A landscape with many valleys, sampled at points; each row gives a point and its height.
From any point a ball rolls to the lowest of the 2 points nearest to it. It stops when none of these is lower. Distance is the straight distance between rows; heights are no part of it.
Z589: -5 8 -8 1 1 12 1 -14 1 5 7 -13 16 8 14 -9 7 -12 -9 4 -5 -17 -7 10 9 5 -14 -5 7 14 16 -13 9 1 14 0 14 2 -2 -12 -1 0 9 4 13 16 -12 0 7 -2 -18  h=400
Z382: 15 -5 17 -16 0 10 2 -8 21 -4 2 5 -16 13 7 -16 11 -7 -1 3 -16 8 8 3 11 8 7 8 21 -4 18 6 -1 1 13 3 -8 -3 -3 11 -6 -15 3 -10 4 9 5 12 -6 11 3  h=616
Z551: 7 13 7 1 18 -13 -1 -1 -8 10 10 5 18 7 -3 17 0 6 2 14 -15 -8 -20 -3 -1 12 -3 29 0 4 -6 -9 23 22 15 -12 19 -27 -4 -30 -11 -5 -13 10 17 10 -13 -1 -12 7 -15  h=734
Z345: -6 -24 -5 -11 1 10 -14 -16 17 -4 3 10 14 15 16 -6 8 -14 2 13 27 -15 -7 -13 0 11 -13 -4 -2 3 7 -11 -24 -1 13 -2 16 0 -8 24 1 -9 23 0 12 -3 4 11 16 -11 -26  h=304
Z535: -4 14 18 -5 -24 -8 20 21 -8 -4 -21 0 5 2 12 7 -27 -1 -2 7 -7 -6 -14 2 15 1 6 -16 18 -16 -6 16 5 5 7 4 -4 -7 -40 6 17 -21 9 1 9 -7 -9 7 3 14 -1  h=266
Z513: -13 20 2 -13 0 -3 -1 -6 -7 -5 -2 1 -3 2 -14 14 -16 4 -2 9 -24 2 -12 -7 -10 13 -4 15 -6 0 11 -10 13 6 10 -4 13 -25 -6 -29 -14 -5 -25 8 7 19 -3 -15 -11 9 -3  h=702
Z773: -15 -25 3 -8 -4 10 -5 6 16 -22 -7 3 -2 -1 4 -3 13 6 -6 0 12 -5 5 -4 3 4 10 8 -2 14 5 5 1 -21 -4 8 -2 30 13 3 -13 24 2 17 22 2 17 16 -10 -10 -9  h=257
Z659: 6 0 5 -8 13 -5 -9 -9 18 5 6 -4 15 20 -5 -21 2 9 4 -9 -3 -1 16 -23 -5 0 -8 3 14 6 -6 -8 -9 13 25 -4 -1 -30 -5 -13 -5 -19 4 -10 -4 3 -12 8 5 -24 21  h=419
Z157: -22 -3 9 -16 6 -23 -4 10 -22 -20 -10 -4 9 -28 3 10 -9 6 8 4 -3 -8 -21 -12 9 1 -6 -2 -15 10 -12 2 -5 2 -2 18 21 -4 0 6 -8 6 11 3 4 5 -9 0 15 7 11  h=439
Z674: 2 -10 -10 12 10 21 -2 -8 12 17 7 0 3 22 5 -16 7 -12 -4 3 17 -8 15 -8 2 -2 -8 7 -30 5 11 -15 -6 -10 -10 -3 -1 16 -4 23 6 -12 3 10 6 -4 8 19 17 7 -13  h=488
Z961: 3 14 -3 10 15 12 1 -6 8 12 11 2 -2 6 -19 3 4 -6 -13 12 -10 16 10 -10 -5 3 -9 16 -3 -5 -7 -18 11 6 2 -10 -5 -9 7 -7 1 11 -14 -14 -6 3 8 -3 5 -1 7  h=387
Z169: -13 -9 2 -11 -5 -23 -15 20 -19 -23 -6 1 13 -25 0 28 5 5 18 -3 17 -11 -18 -10 6 -6 2 -13 -8 11 -21 18 -10 -7 -12 18 10 9 9 5 4 23 15 -5 -1 -4 2 -4 5 6 18  h=497
Z104: -1 7 13 -33 -15 -8 13 -12 1 1 20 12 -17 2 4 7 2 -3 18 8 4 8 -18 -1 -15 -6 7 1 16 6 10 -10 -22 16 12 1 8 -1 5 0 -20 -16 -9 -22 -6 -5 28 6 7 4 10  h=250
Z815: -10 6 -24 4 -20 10 -11 -14 -1 7 -23 -15 -14 11 4 9 -15 -9 0 1 5 1 4 -10 -11 1 -1 -14 14 2 -3 7 -17 3 6 7 14 -5 -13 13 -11 -11 2 -11 4 1 -12 -5 2 10 -6  h=384
Z436: 10 -1 -10 13 1 0 2 0 -2 16 28 8 -4 -2 -3 3 7 20 6 -7 5 4 12 10 -3 -20 -10 6 -18 -4 2 -18 5 10 -1 -14 -8 13 16 -14 -5 1 -4 0 -18 3 0 0 3 -23 -2  h=305
Z665: -8 13 13 10 9 9 -4 -5 0 -8 5 23 -9 -1 -21 24 10 -5 -9 26 -14 11 -2 -15 3 6 -15 11 -8 -7 -4 -10 13 8 9 -14 7 -4 1 -20 -8 9 -5 -7 -8 4 2 0 -4 13 -2  h=343
Z619: 14 10 -16 5 3 3 5 -1 -5 14 21 19 -7 17 -2 -2 14 20 -1 7 -25 5 8 3 9 -1 -20 9 -12 -9 -2 -13 4 15 9 -14 -4 3 6 -13 2 7 8 0 -16 9 -14 -11 3 -21 9  h=227
Z707: -15 6 -7 -3 15 12 4 -15 -9 0 -7 22 -9 15 10 -15 -8 9 1 -9 3 -4 3 -6 -9 -4 -7 3 2 17 -4 -8 7 -3 15 3 19 -17 -8 -16 -12 -2 -14 8 9 17 4 -12 -2 -20 1  h=329
Z692: 10 5 4 -1 16 -28 -3 32 -26 2 -2 8 23 -10 -7 1 4 17 1 -7 -11 -12 -5 12 -4 11 19 23 -5 6 -13 17 16 -1 -7 -7 -2 -3 8 -32 4 23 1 14 -6 -1 -25 -2 -19 -9 9  h=801
Z816: -11 -24 -25 19 -3 26 -6 3 11 7 -4 2 -5 10 -13 4 7 -9 -5 -4 21 16 4 -23 -5 -10 -12 -2 -5 18 -11 10 -9 3 -9 2 -3 12 -3 37 2 0 3 10 6 -14 3 0 3 12 5  h=398
Z437: -3 -4 -21 12 -1 11 2 4 10 4 -5 8 18 10 -2 -11 14 0 -17 -1 22 -12 21 -6 7 -4 -8 9 -21 11 -2 -1 10 -20 -14 2 -9 25 5 5 7 9 10 7 12 1 0 18 13 -12 -13  h=524
Z591: 7 -15 0 0 5 -5 -4 8 8 -20 -6 2 0 -17 1 -9 8 1 0 0 12 -4 18 16 18 -1 -3 -9 -9 -13 4 13 2 -15 -18 8 -15 13 13 7 13 -3 5 2 -15 0 8 -9 -7 -17 -5  h=586
Z416: 19 8 19 -20 -4 -19 -3 -13 8 -2 10 -14 -13 -18 2 30 -4 -7 10 7 9 0 -14 12 -6 -5 0 -11 5 -8 5 -4 -3 -4 5 -6 -2 -12 26 -4 11 -9 -8 -7 -11 -2 11 -10 -1 6 -13  h=263
Z561: 6 7 16 -11 -11 5 10 12 13 5 11 3 -22 -1 4 2 -5 -13 7 5 23 -3 -5 11 -4 -22 14 5 -18 -6 -6 9 13 -19 -12 9 -10 12 -4 8 10 10 -9 18 -2 -10 4 10 8 20 -7  h=548
Z527: 8 -30 9 -10 8 8 -6 -12 23 12 14 2 -5 20 0 -12 1 -11 5 -12 2 4 4 -4 -2 -1 4 -3 8 -8 8 -11 -30 0 1 14 -3 4 4 24 -20 -28 -7 -8 -4 -10 12 -1 -4 -9 -8  h=597
Z522: 1 -2 18 -31 -14 -16 -1 1 6 -4 -4 -9 -10 3 11 2 -11 0 15 -1 -5 -6 -1 -8 1 4 11 0 21 -14 -2 6 -5 9 17 11 -4 -15 -10 -4 -6 -31 0 -3 12 5 -2 5 1 -5 4  h=526
Z988: 10 -26 -5 -1 9 8 -3 1 6 -3 0 -2 3 -3 3 -17 7 -8 -2 -6 19 0 11 12 17 -7 -9 -9 -19 -6 7 -8 -8 -13 -14 1 -16 19 7 20 10 -19 12 2 -2 -1 14 7 10 -5 -10  h=533
Z184: -4 -2 7 -3 -7 19 -14 -7 -8 4 3 -26 7 -4 -3 0 4 16 -7 -10 -7 0 -3 4 -1 -3 -4 -19 3 8 15 -1 -16 2 7 -1 -1 -2 2 0 3 -10 15 2 -1 17 -10 -4 15 2 12  h=283
Z185: 7 -5 -16 7 -6 0 4 24 -13 1 -11 4 20 -9 8 -6 9 24 -12 -4 -11 0 7 10 10 -4 6 -1 2 1 -10 9 21 11 -16 -2 -7 1 2 -11 13 8 28 12 -16 -6 -17 -14 -6 -16 22  h=879
Z6: 6 -4 -3 10 -5 -10 -7 28 -22 -2 -5 7 31 -15 -3 14 13 25 5 -6 6 -6 3 10 4 5 22 -1 2 8 -6 25 11 3 -19 2 0 8 20 -17 8 22 10 8 -22 -7 -20 -6 -26 -6 26  h=839
Z106: 10 -1 -22 19 1 0 -16 6 -15 17 -7 -23 14 -14 -7 23 -5 15 11 -13 22 4 4 7 -3 0 1 -11 5 0 -17 7 -11 3 -22 1 0 1 13 1 2 1 9 -9 -5 5 1 -3 -7 -3 -12  h=676
Z17: -5 3 -19 21 7 15 -8 -10 13 13 19 6 12 21 3 -15 11 1 -6 8 11 -1 19 -14 -9 9 -11 16 -25 0 14 -22 -6 -2 -8 -8 9 12 -1 8 -6 16 -11 0 2 -5 4 7 11 -4 -20  h=450
Z176: -8 1 -25 5 -6 -8 2 -5 -5 8 3 -16 13 4 6 -7 -20 19 6 -21 6 -5 -16 19 -8 -6 -4 -2 1 12 -1 -16 6 10 11 -3 3 -5 -9 -16 -17 -19 -2 12 3 20 -14 -9 -1 -21 -20  h=394
Z528: 2 13 16 13 -7 -6 24 -11 -1 -10 10 9 -5 6 -6 8 6 -1 0 8 -29 -5 -18 16 14 15 -7 9 2 -19 15 0 20 4 19 -7 -2 -6 -6 -11 8 -3 -4 10 -2 11 -7 -10 -26 16 -9  h=825
Z609: -28 -24 -1 -16 3 2 -11 -1 -6 -12 -4 6 -5 -12 7 -1 -4 -5 -3 -5 4 5 -19 -12 -13 5 -4 -1 1 1 -11 -2 -35 1 -1 15 12 10 0 19 -10 9 5 0 5 -12 22 -10 6 -3 6  h=194
Z28: -5 -1 -26 -6 -8 12 -7 -10 -2 11 -2 -11 -4 10 0 0 -10 0 -5 -12 5 -5 0 4 -10 4 -4 -6 6 -1 6 -8 -12 -4 6 6 7 0 -7 -3 -20 -26 -10 -11 -1 17 -8 -10 -3 -9 -20  h=441
Z644: 12 13 19 11 2 -15 9 22 -22 12 -14 -1 23 -24 8 20 -12 5 -5 -8 10 -11 -7 18 -5 -1 20 -8 7 -12 -4 20 17 3 -18 -5 -12 -1 -6 -18 23 10 -4 11 -3 -11 2 -1 -22 4 -5  h=383
Z909: 6 7 33 -20 13 -29 0 21 -26 -17 3 6 12 -29 7 4 -5 2 9 5 -6 -13 -32 0 10 -1 2 1 -12 0 -8 8 5 -15 -4 7 2 2 -3 -7 10 5 10 6 -5 -4 -9 2 13 7 4  h=374
Z866: -10 -17 -11 -7 8 27 -13 -14 -3 -2 5 -15 14 2 3 1 15 5 -15 -4 1 -6 -5 -4 11 -3 -16 -17 0 19 20 -13 -11 -5 15 -5 13 9 1 2 -12 -4 19 2 2 16 -7 2 2 -1 -5  h=348
Z56: 21 -4 21 8 -1 -4 16 -7 11 -15 14 -2 -4 -11 4 -3 2 7 8 3 -15 -7 -24 26 11 6 7 2 16 -14 19 3 16 -3 19 -8 -12 -4 1 -1 14 -1 -2 15 0 3 -4 3 -18 7 -17  h=795
Z419: -1 -6 -14 13 10 27 -1 -5 -10 21 -14 5 6 18 -8 -22 -7 7 -10 -11 -9 18 21 -12 -4 0 -8 -8 22 2 -8 -7 -26 -13 -3 -6 -11 -18 1 12 -3 -4 0 0 2 -6 4 -17 -2 -14 7  h=491
Z491: 12 29 7 -7 -19 -2 13 3 4 10 4 4 -35 5 -7 8 -8 -13 6 -1 5 8 8 3 -3 -28 14 -5 -2 -3 6 17 7 -3 -11 -3 -8 8 -9 -1 2 6 -14 -4 -10 -11 4 4 5 19 0  h=493
Z548: 1 4 10 -4 -10 -20 7 -13 2 -1 15 -2 -11 -3 -1 25 4 -16 24 11 9 -9 -29 13 5 2 3 -1 -2 -11 0 -9 9 4 16 6 3 -7 10 -4 -8 -21 -7 -1 4 7 -5 -4 -4 4 -20  h=342
Z990: -22 19 2 -4 -7 -23 6 -9 -14 -12 -5 8 -11 2 -3 -2 -10 -7 6 -1 -25 -3 -3 2 5 8 -5 4 -10 -5 9 -2 16 -11 4 12 7 -2 0 -24 -3 9 -24 9 1 15 -10 -10 -18 0 7  h=661
Z39: -1 17 -19 5 2 11 12 -9 7 13 4 12 -6 22 7 -15 5 -12 -11 3 -10 -5 2 6 4 -10 -20 12 -1 14 6 -7 22 -6 12 -3 5 7 -3 -13 -3 6 -5 -3 -3 14 -11 -4 0 -3 -8  h=444
Z265: 4 8 30 -13 14 -13 1 9 -16 -21 18 7 -8 -15 -5 1 3 4 -6 10 -21 0 -11 -12 1 6 -1 3 -11 -8 5 4 1 -3 6 -4 1 7 -7 -15 -1 5 -7 1 -1 1 -2 3 15 7 7  h=297
Z370: -11 -23 9 -6 -10 4 -4 13 2 -16 -7 -4 -1 -19 13 5 7 -3 -1 -2 16 2 -5 2 4 -5 3 -9 -5 7 -7 4 3 -1 -12 7 -6 20 3 12 11 13 17 8 14 -5 12 10 8 2 7  h=195
Z979: 3 -13 -10 8 5 10 -3 14 6 9 -6 -17 4 -11 6 -10 -8 5 -8 -10 -4 16 8 -3 -6 -7 6 14 10 14 -17 -4 13 22 -10 -8 -6 -7 -4 9 -7 -4 10 -6 12 -6 -2 8 2 -1 8  h=512
Z343: -17 -32 -6 -8 -8 -10 -13 11 -3 -16 3 -2 -7 -13 6 15 8 -9 -1 -7 10 12 -5 -16 -5 -10 -2 -10 -5 7 -10 6 -13 6 -7 5 3 26 4 16 3 15 -5 0 6 -20 17 -7 4 8 27  h=117
Z80: 7 27 -3 -3 -20 7 9 -11 9 8 2 3 -39 20 -17 22 0 -16 14 0 1 4 9 0 0 -13 7 -7 9 -6 6 13 -2 -4 2 -1 5 -7 -2 1 -14 -10 -4 -13 -13 3 1 1 -9 14 -9  h=438
Z206: 15 -8 16 5 13 8 -10 -15 15 -11 29 -4 -6 0 -22 22 22 5 15 20 7 4 -16 -2 3 10 7 -3 -14 -14 7 -19 -4 -1 8 -15 3 -5 23 2 -1 6 9 3 -3 1 12 3 6 3 -15  h=350
Z221: 18 2 17 0 1 -17 21 3 6 -22 -4 2 7 -31 14 -7 -8 0 -5 1 -10 -9 -19 22 18 4 13 -12 16 -13 17 17 22 -3 -3 -11 -12 -10 -2 4 22 2 -2 4 -19 -15 4 -1 -23 7 -2  h=750
Z293: 5 -2 -31 21 -10 -3 -16 10 -11 -7 -3 -12 21 -13 -14 30 8 20 8 -4 13 0 16 -1 7 -6 -6 -12 -9 -7 -4 17 -8 -9 -27 6 3 15 16 -4 7 17 5 -7 -11 -5 -1 -12 -13 -7 2  h=622
Z366: -2 -4 -8 12 7 -10 -14 -7 0 1 28 10 14 6 -2 -13 9 8 9 -7 19 -10 14 0 -7 -1 -9 -2 -28 -3 3 -13 -8 1 -4 -4 -3 18 4 -8 5 18 -6 -1 -5 -1 1 11 24 -23 -9  h=386
Z785: -11 0 1 6 -22 5 0 8 0 0 -26 -2 -2 3 9 6 -11 -5 0 8 12 -5 -3 -3 5 1 -1 -12 13 -6 -16 15 -1 12 11 8 9 -11 -23 12 11 -15 11 -4 9 1 -22 3 8 18 0  h=322
Z555: 4 -1 -3 11 9 14 7 3 2 19 -14 0 -3 15 -8 -20 -9 -6 -4 -6 -20 16 22 -10 -1 2 10 3 12 -4 -3 2 -20 -6 -22 5 -11 -4 2 25 -9 0 -18 0 3 -17 20 -9 -6 11 10  h=531
Z407: 13 13 24 -18 -4 -39 14 6 -13 6 -8 -2 7 2 1 12 -12 -5 19 -4 -10 -7 -8 -2 22 -2 4 0 13 -5 -11 8 13 10 11 9 -3 -20 -14 -10 8 -29 -3 2 16 3 -10 6 -6 4 6  h=480
Z424: -10 -2 -8 11 -16 -19 -14 8 -10 -22 -7 -6 18 -23 -4 20 8 7 8 -3 17 -10 -3 11 5 5 1 -19 -6 3 -3 19 -6 -4 -14 16 0 19 17 -7 7 19 5 -2 -7 4 -10 -3 -7 2 5  h=560
Z22: 13 3 -35 17 0 5 -2 13 7 23 -5 -19 10 -4 -8 6 -3 10 -2 -10 18 12 8 5 -8 -2 7 19 -2 4 -18 -4 3 -12 -27 -3 -6 3 17 13 -5 3 6 -5 -4 0 -5 4 -10 3 -20  h=691
Z49: 11 -12 -3 6 17 15 -9 8 8 15 -2 -12 22 10 3 -16 -3 13 -6 -8 -6 12 13 -9 -1 -3 -6 11 11 13 -21 -15 2 13 10 -20 -1 -31 2 -3 2 -4 22 -3 11 -1 -12 3 -2 -21 12  h=470
Z633: -10 6 10 6 8 0 3 1 -10 -9 0 33 -9 10 13 -27 4 -13 -2 11 5 -8 8 -2 3 -1 -13 -3 -8 -4 -3 6 11 0 10 -1 2 9 -17 -9 14 12 1 0 9 -2 -5 5 19 -2 6  h=144
Z16: -3 -8 -18 13 -6 -18 -11 7 8 2 -8 -20 0 -21 7 3 -3 -2 -7 -13 12 10 2 3 -23 -4 11 10 -3 22 -13 -2 3 7 -17 -1 -3 18 18 3 -13 18 -12 -12 -2 -17 -10 14 -5 15 6  h=601
Z884: -15 -19 -1 1 -3 9 -9 9 7 -22 -19 2 -5 -1 -12 5 14 2 -12 -3 2 -1 16 -2 3 16 15 -10 2 -10 -1 9 -12 -36 -9 9 -1 22 10 5 -4 27 -6 5 0 -4 17 -1 -22 -5 4  h=309
Z921: -5 -20 -24 24 2 3 -3 4 11 2 1 -17 2 -5 10 -6 4 4 -7 -13 5 20 5 -12 -16 -14 7 17 -8 28 -11 -13 10 9 -11 -13 -9 15 3 19 -12 10 0 3 8 -15 0 9 -5 13 17  h=553
Z810: -7 9 12 -2 15 10 -14 -13 11 -16 24 10 -3 3 -6 14 14 -5 3 28 -2 0 -13 -13 -5 18 -9 4 -13 -7 12 -17 6 2 7 -9 20 -3 7 -9 -11 21 -4 -1 6 5 12 2 2 8 -18  h=287
Z982: -8 12 17 -26 -2 -17 9 -12 -7 -6 15 4 -13 -3 -16 16 -4 4 20 2 -12 4 -16 -16 -1 0 0 1 -2 9 13 -8 -10 22 18 2 11 -20 -1 -8 -22 -17 -14 -12 -7 9 8 3 5 0 14  h=314
Z352: 10 -5 28 -26 -11 1 6 2 4 -16 -5 -6 -7 -8 10 -11 -3 9 6 -2 -12 4 -5 8 8 11 10 -10 23 -9 17 12 -10 2 10 0 -11 -9 -4 2 11 -17 8 -2 7 7 6 7 2 7 9  h=574
Z183: 6 17 12 15 -10 -11 15 24 -10 4 -12 3 16 -11 9 -3 -15 -1 -9 -3 -3 -8 -5 22 5 0 11 -6 9 -20 -4 23 19 16 -15 1 -16 -5 -27 -2 21 -8 9 7 -2 -14 -9 -2 -3 10 -1  h=327
Z76: -16 14 -18 6 -4 -17 -3 3 -12 -10 -20 -6 -8 -3 -2 -2 -12 0 -1 -9 -6 -8 11 0 -4 5 2 -3 -4 -2 -9 5 11 -14 1 1 2 -1 -6 -23 4 20 -8 1 0 6 -10 -8 -1 -16 3  h=615
Z233: 5 -7 15 -26 -7 -4 -1 -7 15 -5 11 2 -26 -7 16 5 -9 -7 9 10 12 7 -17 15 -14 -6 5 4 6 -10 6 -3 -14 -6 6 1 4 6 17 11 -6 -9 -12 -6 -5 -8 26 -10 3 3 -9  h=167
Z27: 14 10 21 -10 -1 -22 9 12 -16 10 -8 -10 3 -19 10 23 -14 -6 15 -4 5 -10 -20 16 4 -1 8 -1 14 -6 -11 12 9 4 -4 10 -6 -11 -3 -9 14 -9 -3 2 11 -2 0 -1 -12 9 -14  h=435
Z875: -6 4 7 -17 0 -12 6 -12 9 2 6 11 -3 19 -13 0 6 2 21 -3 0 4 6 -24 -2 1 -1 -7 17 12 1 -8 -8 24 28 2 9 -21 -8 -8 -20 -22 -6 -19 -7 6 5 17 3 -14 20  h=368
Z202: -8 -24 5 -20 6 3 -6 -8 11 -8 13 -2 9 1 5 -2 -1 -11 5 14 11 -10 -19 -6 -7 14 -1 4 1 -7 -9 -16 -24 4 16 10 19 -11 1 21 -10 -8 12 -8 5 -5 10 -3 13 -11 -7  h=256
Z778: 4 -4 12 5 17 24 2 -6 6 4 9 -13 3 7 -9 -6 12 1 -12 12 -5 4 13 -5 7 8 0 0 -10 -5 4 -23 3 -15 1 -1 -3 0 12 5 10 1 0 4 4 7 16 -1 5 -3 8  h=340
Z538: 21 -9 32 -2 16 3 -1 1 6 -17 15 1 -12 -16 -29 30 16 9 2 15 -10 13 -16 -11 11 1 13 2 -7 -16 -3 -7 5 0 13 -20 -7 -14 6 1 -2 1 2 1 -5 -5 14 1 -5 13 -4  h=407
Z664: 2 -12 -12 2 19 12 -12 -15 16 10 12 0 21 19 -6 -2 13 -13 -8 3 25 -16 8 -9 3 4 -16 -4 -5 1 0 -19 -8 -7 15 3 12 -3 1 2 -4 -20 5 -15 2 2 -9 8 7 -15 -19  h=341
Z178: 3 -3 14 -16 17 -4 -2 -3 -2 -30 12 7 -6 -14 -7 6 0 2 -1 31 -14 4 -36 -14 4 24 -7 9 -5 -12 -2 -12 -2 -14 14 -4 18 -5 -3 -1 -1 6 1 -1 0 3 7 0 12 19 -14  h=215
Z974: -2 31 -20 -5 -3 7 7 -14 9 8 -4 12 -23 18 -5 -18 -7 -20 -9 -8 -7 4 7 -4 -10 -9 -5 11 -1 17 2 14 6 -11 1 2 6 -11 -12 -2 -8 6 -15 -9 -14 12 -9 0 2 18 -1  h=431
Z123: 13 -5 16 6 -16 4 21 5 14 -12 -14 -13 3 -26 23 0 -8 3 -13 0 -3 -4 3 18 12 -3 18 -14 10 -4 21 8 20 -8 -15 -9 -12 5 6 16 18 2 2 3 -12 -13 4 8 -20 20 8  h=701
Z933: 0 14 5 2 -3 14 7 -9 -2 13 -4 13 -16 14 1 -16 4 -15 -8 9 14 7 11 -1 -6 -6 -2 -12 -3 -5 -2 -3 4 -6 3 -4 -8 -2 -10 6 21 -6 2 -12 5 4 5 4 28 4 8  h=217
Z539: -5 14 -5 1 -17 -8 11 -16 9 9 4 9 -22 18 -12 15 -6 -16 18 6 2 -4 -8 2 1 -7 1 1 -1 1 4 -4 13 11 14 5 12 -9 -1 -1 -28 -25 -14 -7 -7 12 -13 0 -9 4 -13  h=391
Z772: -24 -21 -11 18 2 17 -7 6 5 -3 -19 13 4 11 -14 -6 11 -5 -18 2 9 8 14 -21 -9 10 2 0 -1 10 -12 3 -18 -14 -8 9 -1 21 9 18 -8 21 -9 9 12 -16 10 3 -7 3 10  h=356
Z439: -9 15 -7 -14 13 14 1 -18 2 5 -6 9 -17 12 -3 -6 -4 -9 -12 -5 1 5 1 -17 -17 -3 -6 -8 9 20 -1 -12 -2 -10 7 1 13 -20 -7 -14 -8 4 -20 -16 2 3 22 -9 1 -13 8  h=372
Z793: 4 11 7 3 -3 8 2 -2 -8 5 -1 -10 15 8 -5 -6 0 20 -9 -2 -17 -9 2 11 4 11 -4 -4 7 -7 4 2 0 11 15 -5 1 -16 -4 -11 16 -10 17 9 0 22 -23 -9 11 -4 12  h=216
Z575: -10 -14 -28 27 -3 27 -8 -7 -12 13 -19 9 1 11 -2 -13 2 0 -13 -9 13 20 15 -13 -11 -9 -12 -13 4 7 -8 1 -15 -3 -4 -13 -11 8 -9 21 11 -4 11 8 2 -7 -4 -6 7 2 10  h=442
Z615: -9 11 -4 -4 -8 -14 5 -3 -4 5 -4 -15 -3 -4 18 -15 -22 8 6 -20 -9 -5 -10 19 -8 -12 -7 4 10 16 5 3 7 11 3 3 -10 3 -4 -17 -8 -5 -10 11 6 9 -5 -7 -4 -17 -2  h=336
Z448: -1 -9 -23 3 -17 -15 -15 11 3 -1 -22 -3 -7 -11 17 6 -8 -18 6 -9 22 -1 7 7 -4 -30 4 -12 -7 12 -8 21 -3 2 -24 6 -12 19 -8 15 9 11 8 2 -10 -18 -5 6 6 7 1  h=511
Z877: 15 9 -5 1 -1 12 9 2 -1 7 -16 -12 -4 8 -10 -2 -8 5 -1 2 -26 12 35 -4 5 5 6 3 21 -13 19 20 -25 -4 -21 1 -4 -6 -9 10 -3 8 -2 -10 1 -18 24 -1 -17 1 8  h=569
Z322: 7 3 -13 18 0 -11 -2 21 2 10 -13 -12 8 -21 -5 3 1 7 -9 2 4 5 14 5 -12 8 19 30 -8 -1 -15 6 11 -1 -31 -2 -10 11 22 3 -2 15 -9 0 -7 -13 -10 11 -15 14 -1  h=650
Z46: 11 0 -5 9 0 10 2 2 2 -4 -13 -3 -10 0 -4 1 0 0 -6 3 -11 3 33 8 9 3 7 -3 -4 -31 16 14 -13 -17 -26 5 -6 11 4 12 7 5 -4 -3 -18 -15 12 -17 -20 -8 1  h=617
Z142: -7 -2 -12 9 -1 -3 -4 5 -4 2 -12 -8 5 -3 -3 -13 8 -11 -19 -1 3 -6 18 5 -6 7 8 0 -10 0 -7 -3 13 -14 -8 1 -7 15 5 -8 11 19 -2 -5 -2 0 -9 7 10 -4 11  h=567
Z605: -19 -1 -1 0 1 -7 10 0 -9 1 -12 8 -2 8 18 -23 -22 2 8 -7 -5 -7 -8 6 5 -5 -15 0 1 12 -8 2 10 18 11 5 7 -7 -20 -6 -3 -8 -2 17 20 7 -7 -4 5 -12 -2  h=279
Z843: 5 1 11 -1 6 20 -4 -24 2 12 17 -5 -2 22 -8 -5 11 -8 -6 8 11 3 4 -8 -8 4 -2 -18 0 -6 7 -22 -13 -10 18 -3 3 -8 5 0 1 -15 0 -11 2 3 4 -1 18 -9 3  h=286
Z562: 1 16 8 19 -3 -11 8 2 -5 1 20 5 10 2 3 -4 15 -3 -6 9 -23 -14 -3 19 4 13 -9 15 -7 -14 14 1 16 9 2 -5 -2 12 5 -19 13 19 -2 11 -1 2 -18 -2 -4 3 -7  h=857
Z951: 8 18 10 6 23 -26 2 9 -19 4 11 4 11 -11 -8 3 -5 15 5 -8 -16 -3 -14 0 -7 2 2 24 -6 7 -11 2 21 15 0 -14 4 -12 -1 -30 -4 8 -7 9 8 8 -11 -4 0 1 -2  h=765
Z994: 10 -9 3 0 10 10 7 -7 18 23 12 17 -11 25 -12 -16 -6 -15 9 -17 -5 18 10 -15 -12 -10 10 3 13 6 -4 -4 -20 6 -4 10 -4 -13 -4 26 -18 -16 -19 -11 -4 -21 16 0 -1 4 2  h=565
Z529: -8 0 10 1 0 -13 -5 2 -11 -3 2 12 7 -5 17 -19 -8 -9 13 -5 1 -10 -10 16 2 -10 -10 -11 -11 1 -4 -1 2 14 -2 9 -15 1 -15 -9 15 0 12 9 7 7 -6 3 25 -15 -2  h=219
Z11: -1 -3 -13 -4 -11 4 -5 1 1 8 -21 -17 -18 -5 7 5 -15 -13 -2 -6 5 4 10 -2 -7 -16 5 -9 3 2 -1 12 -14 -2 -16 4 -1 8 -11 19 4 5 5 -8 5 -18 14 -2 9 1 0  h=449
Z314: 3 17 -10 -4 3 14 4 -8 -13 11 5 6 4 18 -3 -25 6 23 -5 -7 -20 8 12 -2 -4 6 -14 2 5 3 10 -3 -16 1 12 -8 -4 -12 1 -12 8 -1 7 -3 -8 21 -3 -9 12 -13 19  h=141
Z112: 9 -7 6 0 0 16 13 5 17 -13 -9 -2 -5 -10 13 -16 8 -3 -20 6 -23 3 9 14 18 6 11 11 6 -5 22 9 13 -2 -7 2 -5 12 2 18 2 5 8 1 -8 4 -2 7 -14 20 6  h=655

Where does a ball stop that starts at each point below?
Z419 -> Z343
Z528 -> Z535
Z185 -> Z314
Z591 -> Z314
Z6 -> Z314
Z322 -> Z233
Z106 -> Z178

Call two points neighbours if one is among the 2 nearest of the other. Go from one point of each pair to the other, from neighbour to neighbour, staying as low as possible. Name the highest point that can't be avoided.
Z314, Z633 -> Z39
Z633, Z810 -> Z961
Z178, Z535 -> Z28
Z343, Z843 -> Z664
